Each row is a point on a landscape with many valleys, with its height.
From any point a ball rolls to the lowest of the 3 points nearest to it. It stops when none of these is lower. Distance is the straight distance between rows; heights are no part of it.
gilu: [-21, 63, -55, 30, 25, -14, 58, 25, -57, 52, 22, -84, -39, -56, 26, 24, 20, -19, 30, -34, -48, 59, -10, -48, -24, -43]  h=171
zamuf: [-14, 9, -8, -51, -18, 17, -24, -7, 33, -19, -55, -18, 29, -32, -16, -3, -11, -22, 15, -11, -58, -52, -1, -39, 47, 52]  h=382
dubi: [11, 22, -11, -57, -10, 16, -39, 0, 17, 13, -1, -4, 16, 5, -13, -27, -11, 26, 22, -66, 6, 16, 9, -7, 30, 9]  h=459
vunav: [-9, -19, -24, -22, -41, 9, -48, 6, 12, -9, -22, -2, 25, 2, -22, -13, 15, 14, 28, -59, -11, 14, 26, -23, 11, 24]  h=457
tev: [-21, 2, -18, 10, 4, 12, 16, 16, -36, 21, 12, -66, -43, 32, 24, -28, 39, -8, 20, -6, 11, 75, 12, -3, 8, -24]  h=141
Dur: [12, -19, -46, 99, -50, 12, -3, -40, 50, 16, -26, 27, -25, 48, -13, 51, -46, 49, 4, -36, 51, 29, 29, -14, -40, -3]  h=419
Muza: [11, -35, -31, 32, -35, 32, -42, -50, 41, 28, -47, -5, 16, -28, -28, 40, -58, 0, 1, -26, -47, -6, 11, -74, -49, 63]  h=529
gikiz: [-10, -8, 7, 33, -27, -2, -22, 2, 7, 15, -24, 32, 11, -23, -7, 5, -29, 48, -8, 1, 8, -54, 12, 48, 5, 3]  h=376
vezil: [15, -55, -25, 57, -9, -3, 1, -12, -18, -5, 1, 10, -12, 27, 32, 12, 42, 40, -6, 72, 19, 7, -10, 44, 21, 23]  h=271
sakif: [-4, -1, 12, -10, -12, 9, -32, -27, 23, -18, -52, 56, -3, -33, 30, 30, -48, -16, -3, 27, 25, -85, -13, 32, 52, 57]  h=438
nani: [15, 16, -54, 22, 22, -12, 45, -13, -10, 13, 64, -74, -37, 51, 44, -10, 42, 1, 54, -28, -16, 56, -18, -33, -36, -25]  h=160
zuse: [-47, 98, -13, -65, 35, 21, 29, 18, -29, -15, 10, -16, -8, 14, 17, -16, 36, -81, -5, -39, -39, 20, -5, -6, 65, -30]  h=388
sil: [-10, 71, 23, -92, 47, -15, 24, 31, -25, -39, 28, 34, 28, -31, -2, -31, 7, -43, -17, 45, -20, -7, -47, -20, -3, 11]  h=668
Puvad: [34, -15, 7, 8, 25, -40, -8, -84, 19, 21, 24, -1, 42, 60, -36, -3, -32, 54, 27, -37, 13, 42, 55, -57, -82, 0]  h=607
dasi: [1, 4, 46, -54, 4, -9, -13, 16, -20, -40, 16, 36, 35, -19, 11, -20, 8, 26, -36, 13, 16, -20, -8, 60, 31, -16]  h=552
mariv: [-2, -21, 17, 56, -30, -27, 25, 48, -2, -8, 7, -9, 29, -23, -14, -2, 21, 6, -24, 15, -8, 12, 27, 42, -38, -60]  h=228
fipi: [14, -5, 9, 33, -41, 16, 9, -25, 42, 0, -13, 46, 19, -91, -23, 51, -40, 50, -41, -25, 31, -67, 17, 22, -11, 29]  h=713
tegaz: [-10, -14, 35, 4, 6, -33, 6, 10, -20, -13, -3, 59, 1, -37, 8, 2, -9, 14, -31, 41, 36, -55, -11, 42, 12, -18]  h=618
buser: [10, -16, -26, -30, -6, -31, -13, -7, -26, 20, 10, -23, 48, 25, -31, -1, -3, 28, 11, -8, -22, 12, 31, -20, -43, 17]  h=137
Temil: [-4, 23, -27, -82, 22, 33, -10, 6, -7, -47, -25, 47, 8, 1, -21, -66, 11, -44, 10, 98, -16, -53, -30, -52, 5, 68]  h=390
bavis: [-45, 36, 46, -1, 33, 14, 29, 65, -27, -1, 17, -28, 15, 16, 40, -16, 15, -88, -39, 21, -20, 17, -6, 60, 37, -101]  h=233
Boro: [9, -10, 2, 66, -9, 14, -5, 49, 7, 2, 27, -31, -19, 48, 2, -34, 30, 21, 16, 9, 16, 66, 53, 11, 4, -70]  h=77
Posog: [-30, 45, 16, 50, 47, -24, 51, 83, -23, -10, 22, -19, -62, -28, 34, 25, 6, -79, 18, 28, 17, 15, -25, 57, -21, -79]  h=173
Dadet: [-44, 24, -37, -23, 42, 16, 33, -2, -46, 11, -16, -9, -18, -5, 65, -9, 39, -25, -14, 16, -23, 51, -14, -32, 61, 33]  h=162
guzek: [-67, 27, 31, -3, 40, -9, 33, 71, -40, -52, 49, -21, -5, -34, 14, 7, 6, -84, -9, -10, -34, 6, -39, 27, 5, -78]  h=217
pinan: [33, -75, -18, 51, -25, 32, 5, -22, 22, 33, -78, 23, -47, 22, 31, -5, -45, -9, 32, 11, -23, -27, -13, -4, -9, 76]  h=582
figoz: [-14, 0, -4, -49, 57, 17, 12, -8, -23, -39, 4, 31, -22, -1, 42, -36, -4, -10, -33, 81, -31, -19, 7, -9, 20, 45]  h=366
riz: [40, 40, 32, -83, 34, -10, -25, 9, 19, -52, 33, 71, 30, 9, -1, -29, 3, -19, -25, 24, 43, -54, -55, 39, 19, -37]  h=139
roto: [7, -55, -3, 22, -24, -14, -30, 14, 35, 26, 13, -15, -37, 71, -2, -53, 28, 60, 27, -29, 56, 51, 11, -2, 2, -12]  h=276
Doluk: [-10, 13, -2, -32, 70, 12, 8, 4, -57, -51, 10, 34, -42, 17, 35, -36, -7, -34, -24, 55, 10, -4, -46, 45, 38, -6]  h=379
Febek: [-16, -2, -17, 9, -56, -3, -27, -13, 36, 56, -21, -3, 9, 14, -23, 16, -40, 24, 6, -39, 16, -18, 25, 6, -8, -23]  h=462
nemik: [7, 17, -15, 54, -26, 17, -25, -45, 53, 27, -22, 21, -21, 31, -30, 21, -66, 40, 12, -71, 76, 22, 22, -26, -55, -1]  h=361
sur: [-11, 46, -4, 10, 40, -26, 67, 61, -20, 1, -2, -55, -58, -2, 19, 17, 22, -91, 7, -10, -47, 9, -5, 30, 23, -94]  h=167
Munu: [5, 56, -17, -103, -8, -7, -17, 21, -5, -48, -16, 20, 35, -5, -26, -6, 34, -57, 25, 11, -33, -63, -31, -24, 62, 70]  h=192
fab: [50, -17, 6, 15, 39, 9, 32, -86, 34, 13, 50, -59, -29, 73, -5, -44, 16, 30, 65, 22, 19, 64, -20, -87, -75, -9]  h=207
kazov: [-16, 13, 25, -47, 0, -30, -7, 32, -3, -26, 2, 6, 19, -55, -25, -46, 8, -5, -26, 11, -34, -42, -18, 13, 20, 32]  h=368
bazos: [-5, -9, -22, -21, -6, -18, -23, -28, -2, -22, -56, 26, 0, -39, -40, 33, -50, 22, 3, 36, -27, -92, -2, -27, 2, 88]  h=397
navev: [-16, 43, -9, -31, 58, -35, 41, 23, -57, -33, 19, -3, -18, 15, 26, -33, 16, -68, -27, 46, -12, -8, -23, 4, 55, -40]  h=380
dibap: [9, -12, 6, 14, -34, 6, -22, 12, 24, 31, -30, 2, -36, 41, -5, 16, 9, 42, -17, -45, 52, 37, 18, 38, 14, -27]  h=357
zek: [23, -59, -17, 7, -36, 18, -12, -44, 39, 50, -57, -14, -36, 6, 9, 30, -70, 5, 33, -52, -25, -15, 5, -44, -22, 30]  h=498
Rivi: [-8, -17, 29, 14, -23, -24, -13, 11, -25, 2, 4, 31, 40, -31, -9, 21, 7, 40, -17, 1, -14, -2, 29, -1, 5, 0]  h=193
Rik: [12, 43, 47, -69, -3, -27, -30, 27, -2, -38, -4, 0, 25, -20, -18, 9, -2, -58, -4, -29, -31, -13, -12, 59, 68, -8]  h=124
noruf: [-16, -14, -11, 52, -49, 43, -35, -77, 56, 28, -54, 5, -11, -39, 6, 46, -83, -20, -2, -32, -8, -32, -20, -26, -12, 38]  h=490
tarep: [16, -13, -9, 36, -39, -23, 23, 19, -9, 0, 28, -24, 30, 30, -24, -2, 26, 49, -4, 24, -29, 38, 17, 11, -11, -1]  h=227
fipa: [6, 16, -3, 59, -41, 18, 5, -29, 44, 29, -54, 35, -35, -26, -20, 47, -35, 54, -47, -31, 39, -42, 19, 20, -30, -6]  h=586
fedis: [0, 5, 33, -10, 1, -2, -46, 14, -8, 8, -28, 21, 2, 12, 9, 9, 12, -26, -34, -1, 15, -30, 11, 55, 70, 7]  h=220
Guk: [4, 40, 32, -6, 85, -12, 8, 24, -34, -22, 21, 48, -12, 7, 20, -52, 23, -53, -20, 53, 59, -3, -61, 77, 6, -52]  h=232
zif: [-25, 3, 85, 12, -33, -23, 7, 54, 11, -28, 26, -5, 52, -42, -20, 7, 35, -10, -4, -37, -13, 4, -20, 36, 16, -102]  h=317
tuz: [6, -55, -4, 21, 12, 4, 3, -36, -23, -1, 27, -1, 8, -13, 31, 4, 25, 52, 4, 56, -15, -21, 3, -24, -23, 64]  h=222
Mizen: [-36, 19, -23, -24, -6, 29, -17, -6, -31, 21, -1, -50, -26, 19, 29, -50, 52, -2, 28, -22, -18, 50, 3, -17, 29, -4]  h=123
peg: [21, 35, 38, -38, 9, -30, -6, 24, 7, -42, 7, 25, 10, -56, 24, -18, -25, 7, -21, 36, -14, -63, -13, 34, 18, 4]  h=446
mir: [-5, 33, 16, 4, -30, 47, -40, -46, 48, 5, -63, 16, -18, -26, -11, 63, -48, -6, -27, -20, 37, -69, -6, 1, 14, 43]  h=463
Rusuv: [-35, 41, -21, -85, -12, 27, 20, 1, -43, -20, -8, -8, 46, -30, -1, -32, 29, -39, 4, -44, -20, 16, -12, -48, 56, 14]  h=135
teso: [-43, 48, -25, -40, -23, 17, 42, 12, -44, -12, 6, -39, 44, -18, 15, -16, 26, -19, -15, -6, -17, 1, -18, -46, 9, 10]  h=140
gote: [9, -14, 11, 13, -35, -3, -14, 5, 32, 17, -15, 20, -14, -4, -20, 17, 5, 22, -24, -37, 11, 9, 50, 28, 14, -53]  h=410
banas: [0, 20, -42, 25, 70, -3, 55, 37, -46, 4, 15, -47, -30, -26, 75, 33, 32, -35, -5, 25, -10, 27, -30, 22, 27, -6]  h=391
miza: [22, -19, 16, 34, -30, -16, -14, 49, 10, 7, 24, -7, 60, 11, -55, 19, -3, -4, 3, -34, 14, 23, 24, 22, -33, -74]  h=240
Zopo: [17, 20, 70, -52, 31, -67, 13, 31, 20, -56, 14, 78, -12, -67, -16, -34, -18, -27, -36, 17, 46, -59, -58, 56, -14, -57]  h=339
pize: [16, 35, 47, -48, -6, -17, -7, 28, 41, -70, 10, 34, 17, -10, -15, 37, 4, -13, -24, -4, 59, -52, -27, 35, 64, -12]  h=153
firor: [9, -58, -32, 50, -35, 17, 9, -52, 51, 16, -61, 35, -39, 9, -10, 34, -49, -25, 22, 7, -43, -25, 4, -35, -41, 64]  h=556
Dosin: [-25, 32, -11, -31, 72, -31, 47, 25, -54, -26, 23, 36, -30, -50, 21, -47, 10, -60, -10, 44, -11, 10, -50, -18, 3, -5]  h=226
giv: [-6, 101, 26, -100, 12, -13, 42, 23, 10, -55, 19, -3, 39, 4, -39, -3, 17, -86, -5, -12, -14, -14, -42, -12, 28, -10]  h=812
lape: [25, 15, 5, 39, 5, -4, -35, -46, 44, 47, 41, 32, 33, -3, -20, 21, -44, 59, 10, -71, 56, -4, 43, -23, -68, -48]  h=631
bem: [19, -18, 13, 34, 6, -15, 16, 36, -1, -13, 32, -29, 3, 29, 25, -27, 54, 7, -2, 4, 11, 46, 18, 44, -19, -43]  h=254
kab: [4, 9, -9, -29, -25, 2, -13, -32, 27, 27, -21, -38, 9, 21, -26, -24, -10, 33, 30, -57, -20, 32, -4, -70, -30, 18]  h=461
burok: [45, -51, -2, 38, 13, -15, 1, -34, 63, 6, 24, -49, -17, 85, 9, -15, 17, 51, 42, -6, 51, 48, 9, -16, -60, -37]  h=238
feras: [59, -45, -19, 35, 11, -3, 39, -33, -1, 34, 48, -63, 5, 31, 24, 26, 40, 38, 17, 57, -37, 33, 2, -26, -56, 29]  h=283
Duti: [17, 25, 28, -38, -23, -20, -14, -33, 38, -29, -33, 30, 16, -95, -13, 50, -28, 14, -46, -15, 46, -94, -22, 10, 11, 20]  h=795
parun: [20, -27, -33, 86, 3, -25, 17, -34, 26, 49, 13, 17, 8, 7, -32, 50, -2, 41, -31, 24, 37, 14, 58, 1, -41, -23]  h=35
Fubur: [-3, -26, -10, 0, -51, 2, -33, -12, 12, 20, -6, -9, 10, 25, -16, -33, 16, 53, 13, -56, 8, 11, 53, 1, -5, 8]  h=467
kabi: [11, -15, 31, 43, -20, -34, 4, 45, -49, -18, 31, -18, 45, 5, -9, 1, 19, 14, -31, -8, 16, 6, 21, 54, -8, -49]  h=129
lami: [-14, -6, 24, -10, -20, -39, -18, 12, 3, -13, -25, 25, -7, -77, -23, 24, -50, 39, -32, 25, 31, -21, -11, 14, -10, 7]  h=537
piba: [14, -27, -5, 33, 24, -44, -15, 1, 21, 29, 28, -11, -17, 53, -46, 19, 37, 45, 38, -23, 33, 56, 40, -5, -95, -51]  h=406
Tivi: [-16, 95, -15, -71, 40, -3, 37, 36, -15, -50, 54, 41, 23, 8, -8, -21, 41, -65, -1, 19, -12, -18, -10, -16, 36, -1]  h=811
puva: [-35, -30, -8, -69, 15, 7, -18, -3, 20, -14, -62, 19, 6, -59, -21, 12, 3, -43, 40, 28, -15, -86, 22, -40, 30, 84]  h=392
rebe: [0, 40, 27, -55, -13, 10, -11, 9, -25, -4, 8, -32, 30, -8, -34, -17, 39, -27, -1, -47, -11, 9, -19, 14, 84, -6]  h=128
kozit: [-3, -6, -30, 64, -49, 52, -24, -36, 26, 39, -22, 27, -27, -14, -32, 47, -50, -5, 1, -98, 30, -9, -3, -41, -71, 19]  h=636
tikod: [25, -33, -37, 19, 6, 62, 29, -16, 8, 43, 39, -69, -26, 58, 17, -23, 40, 30, 28, -6, -4, 80, -32, -59, -47, 11]  h=176
nok: [-3, 11, -15, 28, -33, -7, -10, -26, 69, 30, 13, 10, 18, 20, -51, 32, -47, 31, 7, -100, 59, 2, 49, 0, -45, -49]  h=533
buzu: [4, -23, -34, 48, -32, 25, -36, -49, 1, 45, -49, 39, -11, -8, -7, 54, -31, 18, -8, -37, -4, -26, 26, 27, -10, 14]  h=473
zon: [-18, 42, 36, -41, 39, -6, 20, 50, -36, -41, 46, 14, 33, -23, 10, -16, 7, -42, -34, 0, -16, -12, -15, 34, 24, -30]  h=215
Metov: [-29, -6, -16, -31, 5, 19, -9, -2, -43, -12, 19, -44, 6, -4, 3, -32, 25, -5, -9, -8, -29, 38, -11, -28, 42, 9]  h=133
Gaf: [-8, 21, -25, -61, -10, 13, 27, 8, -20, -51, -19, 2, 41, -20, 2, -29, 42, -4, 23, 1, -48, -16, -3, -4, 66, 44]  h=148
Fid: [4, -9, 23, 24, -14, -4, 1, 38, -18, 18, 16, -15, -21, 31, 15, 11, 39, -2, -1, 28, 24, 52, 35, 49, 7, -51]  h=54
Berog: [12, -13, -3, 60, -9, 16, -2, -67, 21, 38, -5, 41, -2, 2, -17, 43, -35, 28, -6, -44, 18, -5, 42, 3, -75, 1]  h=323
zudo: [23, -25, -39, 44, -7, -3, 5, -16, 5, 12, 48, -34, -27, 40, 34, -16, 28, 18, 1, 41, 18, 74, 11, 25, -13, 28]  h=399
vopem: [32, -62, -17, 23, 6, 0, 36, -22, -8, 22, -5, -32, -6, 32, 20, 5, 36, 50, 10, 60, -39, 33, -34, -28, -1, 81]  h=265
dufut: [14, -26, 9, 74, -16, -28, 10, 25, -28, -2, 13, -1, -15, 25, -5, 15, 36, 21, 9, 48, -5, 23, 19, 49, -24, -45]  h=269
Kog: [0, -22, 29, 49, -26, -14, -2, 24, 23, 28, 19, 44, 43, -11, -44, 42, -18, 20, -39, 2, 10, -19, 35, 22, -34, -47]  h=398
pugig: [18, -64, -3, 39, -17, 35, -2, -29, 52, 56, -1, -13, -61, 59, 10, 9, -7, 31, 17, 9, -1, 35, 13, -22, 0, -17]  h=224
sene: [12, 27, 49, -82, 44, -6, -28, 13, -5, -69, 0, 42, 22, 6, -25, -9, 19, -59, -37, 12, -10, -32, -22, 19, 45, 8]  h=120
sonug: [-40, 1, 105, -38, 16, -25, -12, 67, 26, -54, 49, 16, 34, -84, -2, 4, 23, -44, -24, 26, 39, -45, -48, 38, 24, -37]  h=246
kases: [-41, 44, -10, -63, 21, 32, 31, 5, -28, -18, -32, 12, 7, -2, 12, -20, 14, -25, 4, 27, -24, 11, 30, -50, 46, 57]  h=159
Dozo: [-4, -34, -14, -18, -13, 33, -26, -36, -4, -34, -59, 25, 5, -13, 5, -2, -35, 7, 17, 16, -24, -42, -13, -40, 23, 94]  h=367
vof: [3, -60, -20, 26, -40, 26, -11, -13, 0, 43, -2, -32, -18, 44, 10, -14, 3, 43, 18, 14, -31, 32, 14, -30, 11, 40]  h=358
gil: [11, -21, 3, -2, -16, -39, -29, -6, 15, 17, 8, -7, 44, -27, -31, 18, -23, 11, -3, -49, -19, -26, 18, -29, -24, 11]  h=147
Tegi: [5, 25, 21, -86, 6, -10, -29, 2, 17, -62, -18, 46, -21, -38, 6, -14, -6, -2, -16, 18, -12, -52, -3, -1, 60, 57]  h=199
Zinet: [-25, 0, -37, 55, -61, 80, -12, -35, 28, 10, -27, 34, 6, -58, -7, 80, -80, 13, 4, -19, 51, -49, -23, -2, -6, 41]  h=541
ribe: [28, -36, -8, 35, -2, 18, -25, -53, 51, 34, -23, -13, -60, 76, -9, 1, -55, 26, 23, -54, 64, -13, 5, -11, -24, 15]  h=310
zimap: [46, -76, -6, 89, 9, -26, -19, -51, 16, 37, -1, 3, 4, 31, -5, 52, -2, 51, 18, 64, -4, -10, -15, -8, -19, 35]  h=632
Fug: [1, 56, -3, -23, 94, -5, 51, 26, -76, -14, 1, -7, -40, -18, 45, 9, -3, -25, -21, 49, 1, -1, -27, 4, 19, -9]  h=385
pon: [1, 14, -30, -11, -11, -44, 9, 22, -32, -5, 23, -44, 12, -7, 4, -22, 29, 25, 12, -17, -44, 44, 9, -10, -21, -10]  h=138
Suba: [1, 29, 51, -11, 51, -11, 19, 54, -31, -54, 24, 34, 35, -31, 18, -25, 14, -45, -34, 64, 29, -5, -41, 64, 1, -61]  h=223
lel: [4, -53, -16, -32, -38, 32, -17, -3, 26, 15, -16, -6, 4, 8, -10, 24, 4, 23, 12, -9, -46, 7, 10, -20, -6, 60]  h=437
getap: [-11, -63, -21, 94, -33, 59, -5, -38, 36, 57, -72, 22, -66, 45, -17, 42, -24, 19, 21, 10, 73, -9, 10, 2, -28, 34]  h=460
zeral: [34, -77, -9, 63, -33, 3, -19, -78, 17, 47, -35, 8, -17, 32, -18, 37, -46, 25, 2, 3, -5, -23, 5, -53, -56, 60]  h=592
Bir: [-14, 26, 29, -51, 50, -19, 29, 57, -49, -45, 26, 3, 2, -67, 17, -26, 12, -72, 2, 33, -26, -38, -33, 12, 8, -11]  h=225
vonu: [1, -33, -14, -43, -6, 17, -14, -12, -33, -29, -44, 33, 13, -2, 5, -14, 2, 28, -20, 70, -28, -28, -10, 23, 28, 38]  h=318
Gagu: [-41, 41, 14, -46, 16, -4, 30, 43, -38, -35, 24, 18, 28, -72, 28, -20, 9, 7, -11, 35, -44, 1, -19, -2, 26, 28]  h=250
Zof: [14, -16, -24, -12, -60, 17, -37, -29, 54, 26, -42, -10, 0, 6, -18, -18, -53, 40, 29, -83, -31, -27, 8, -73, -33, -6]  h=464
badit: [-19, -16, 18, 2, -4, -14, -15, 15, -36, -2, -1, 16, 23, -21, 12, -40, -2, 6, -5, 28, -38, -30, 18, 3, 26, 35]  h=251
Famod: [-22, 21, 25, 7, 14, -12, -8, 27, -42, -11, 33, -8, 27, 0, 19, -17, 24, -24, -6, -10, 6, 12, 11, 42, 50, -29]  h=205
katem: [-15, 53, 31, -60, 5, 13, -36, 55, -10, -39, 32, -11, 50, 1, -37, -55, 18, -39, -9, -39, 3, 5, 9, 43, 59, -86]  h=136
nupa: [8, 13, -25, 55, -38, 38, -31, -20, 38, 25, 4, 20, -9, -7, -42, 19, -66, 17, -26, -94, 57, -1, 10, 5, -30, -22]  h=509
fureb: [24, -1, 10, 1, 34, 21, -10, -15, -30, -31, -36, 3, -18, 7, 47, -36, -1, -25, 0, 67, -13, 2, -4, -3, 54, 52]  h=356
bafon: [69, -42, -4, 50, -11, -11, 1, -79, 45, 26, 53, -42, -32, 68, -2, -12, 17, 39, 29, 6, 28, 35, 12, 2, -49, -2]  h=272
vafis: [-5, -12, 0, 25, 41, -38, 5, 43, -15, 29, 73, -64, 17, -1, 24, -23, 32, 18, 25, -9, -16, 67, 9, 27, -43, -70]  h=331
goneb: [1, -13, -5, 22, -23, -23, -26, 50, 43, 36, 24, 10, -16, 47, -8, -14, -6, 36, 24, -57, 57, 35, 46, -9, -50, -77]  h=524
zimel: [14, 3, -48, 18, -1, -11, -7, -5, -29, 30, 37, -32, 25, 26, -3, -29, 17, 6, 22, -2, -8, 56, 16, -67, -46, 31]  h=145
faz: [-16, -50, -14, -22, -15, 50, 2, -14, -11, 2, -56, -44, 7, 22, 39, -34, 45, -19, 7, 36, -2, 22, 0, -26, 39, 46]  h=149
Ziru: [51, -66, 8, 23, 11, -13, -13, -63, 18, 31, -6, -8, -28, 31, -31, 21, -16, 28, 32, 21, -16, 12, 0, -53, -59, 36]  h=614
zib: [2, -10, -4, 14, -21, -4, -28, -31, 16, 62, 19, -26, 8, 60, 5, -28, -7, 64, 44, -28, 7, 45, 19, -24, -61, -10]  h=503
Guno: [-41, 42, -18, -22, 73, -5, 84, 16, -53, 16, -12, -42, -40, -19, 28, 41, -10, -46, -7, 22, -27, 9, -18, -7, 23, -11]  h=389
gor: [-31, 42, -25, -21, 47, 16, 20, 18, -65, -15, 12, -27, -24, 45, 44, -6, 39, -51, -11, -10, -9, 37, -5, 37, 53, -26]  h=384
Ref: [-52, 63, -19, -61, 37, 8, 38, 17, -47, -32, -3, -9, 6, -31, 14, -26, 19, -50, -20, 47, -37, 6, -45, -9, 31, 52]  h=174
Vem: [26, -110, -19, 28, -10, 10, 5, -60, 23, 43, -24, -14, -40, 59, 17, 9, -16, 25, 10, 44, -57, 5, -11, -39, -46, 72]  h=616
Fov: [11, 25, 21, 32, -43, 11, -23, 11, 38, 24, 0, 20, 1, -24, -37, 39, -45, 27, -9, -50, 30, -16, 39, 16, -32, -69]  h=471
biri: [-24, 19, 16, 49, 29, -27, 23, 66, -56, -26, 19, -22, 16, -25, 41, -5, 15, -43, 16, 43, -23, 31, -4, 64, 18, -38]  h=188

Where does a ball stop that starts at each point below?
navev -> kabi
Fug -> kabi
figoz -> buser
Dozo -> buser
Guk -> kabi
fipi -> buser
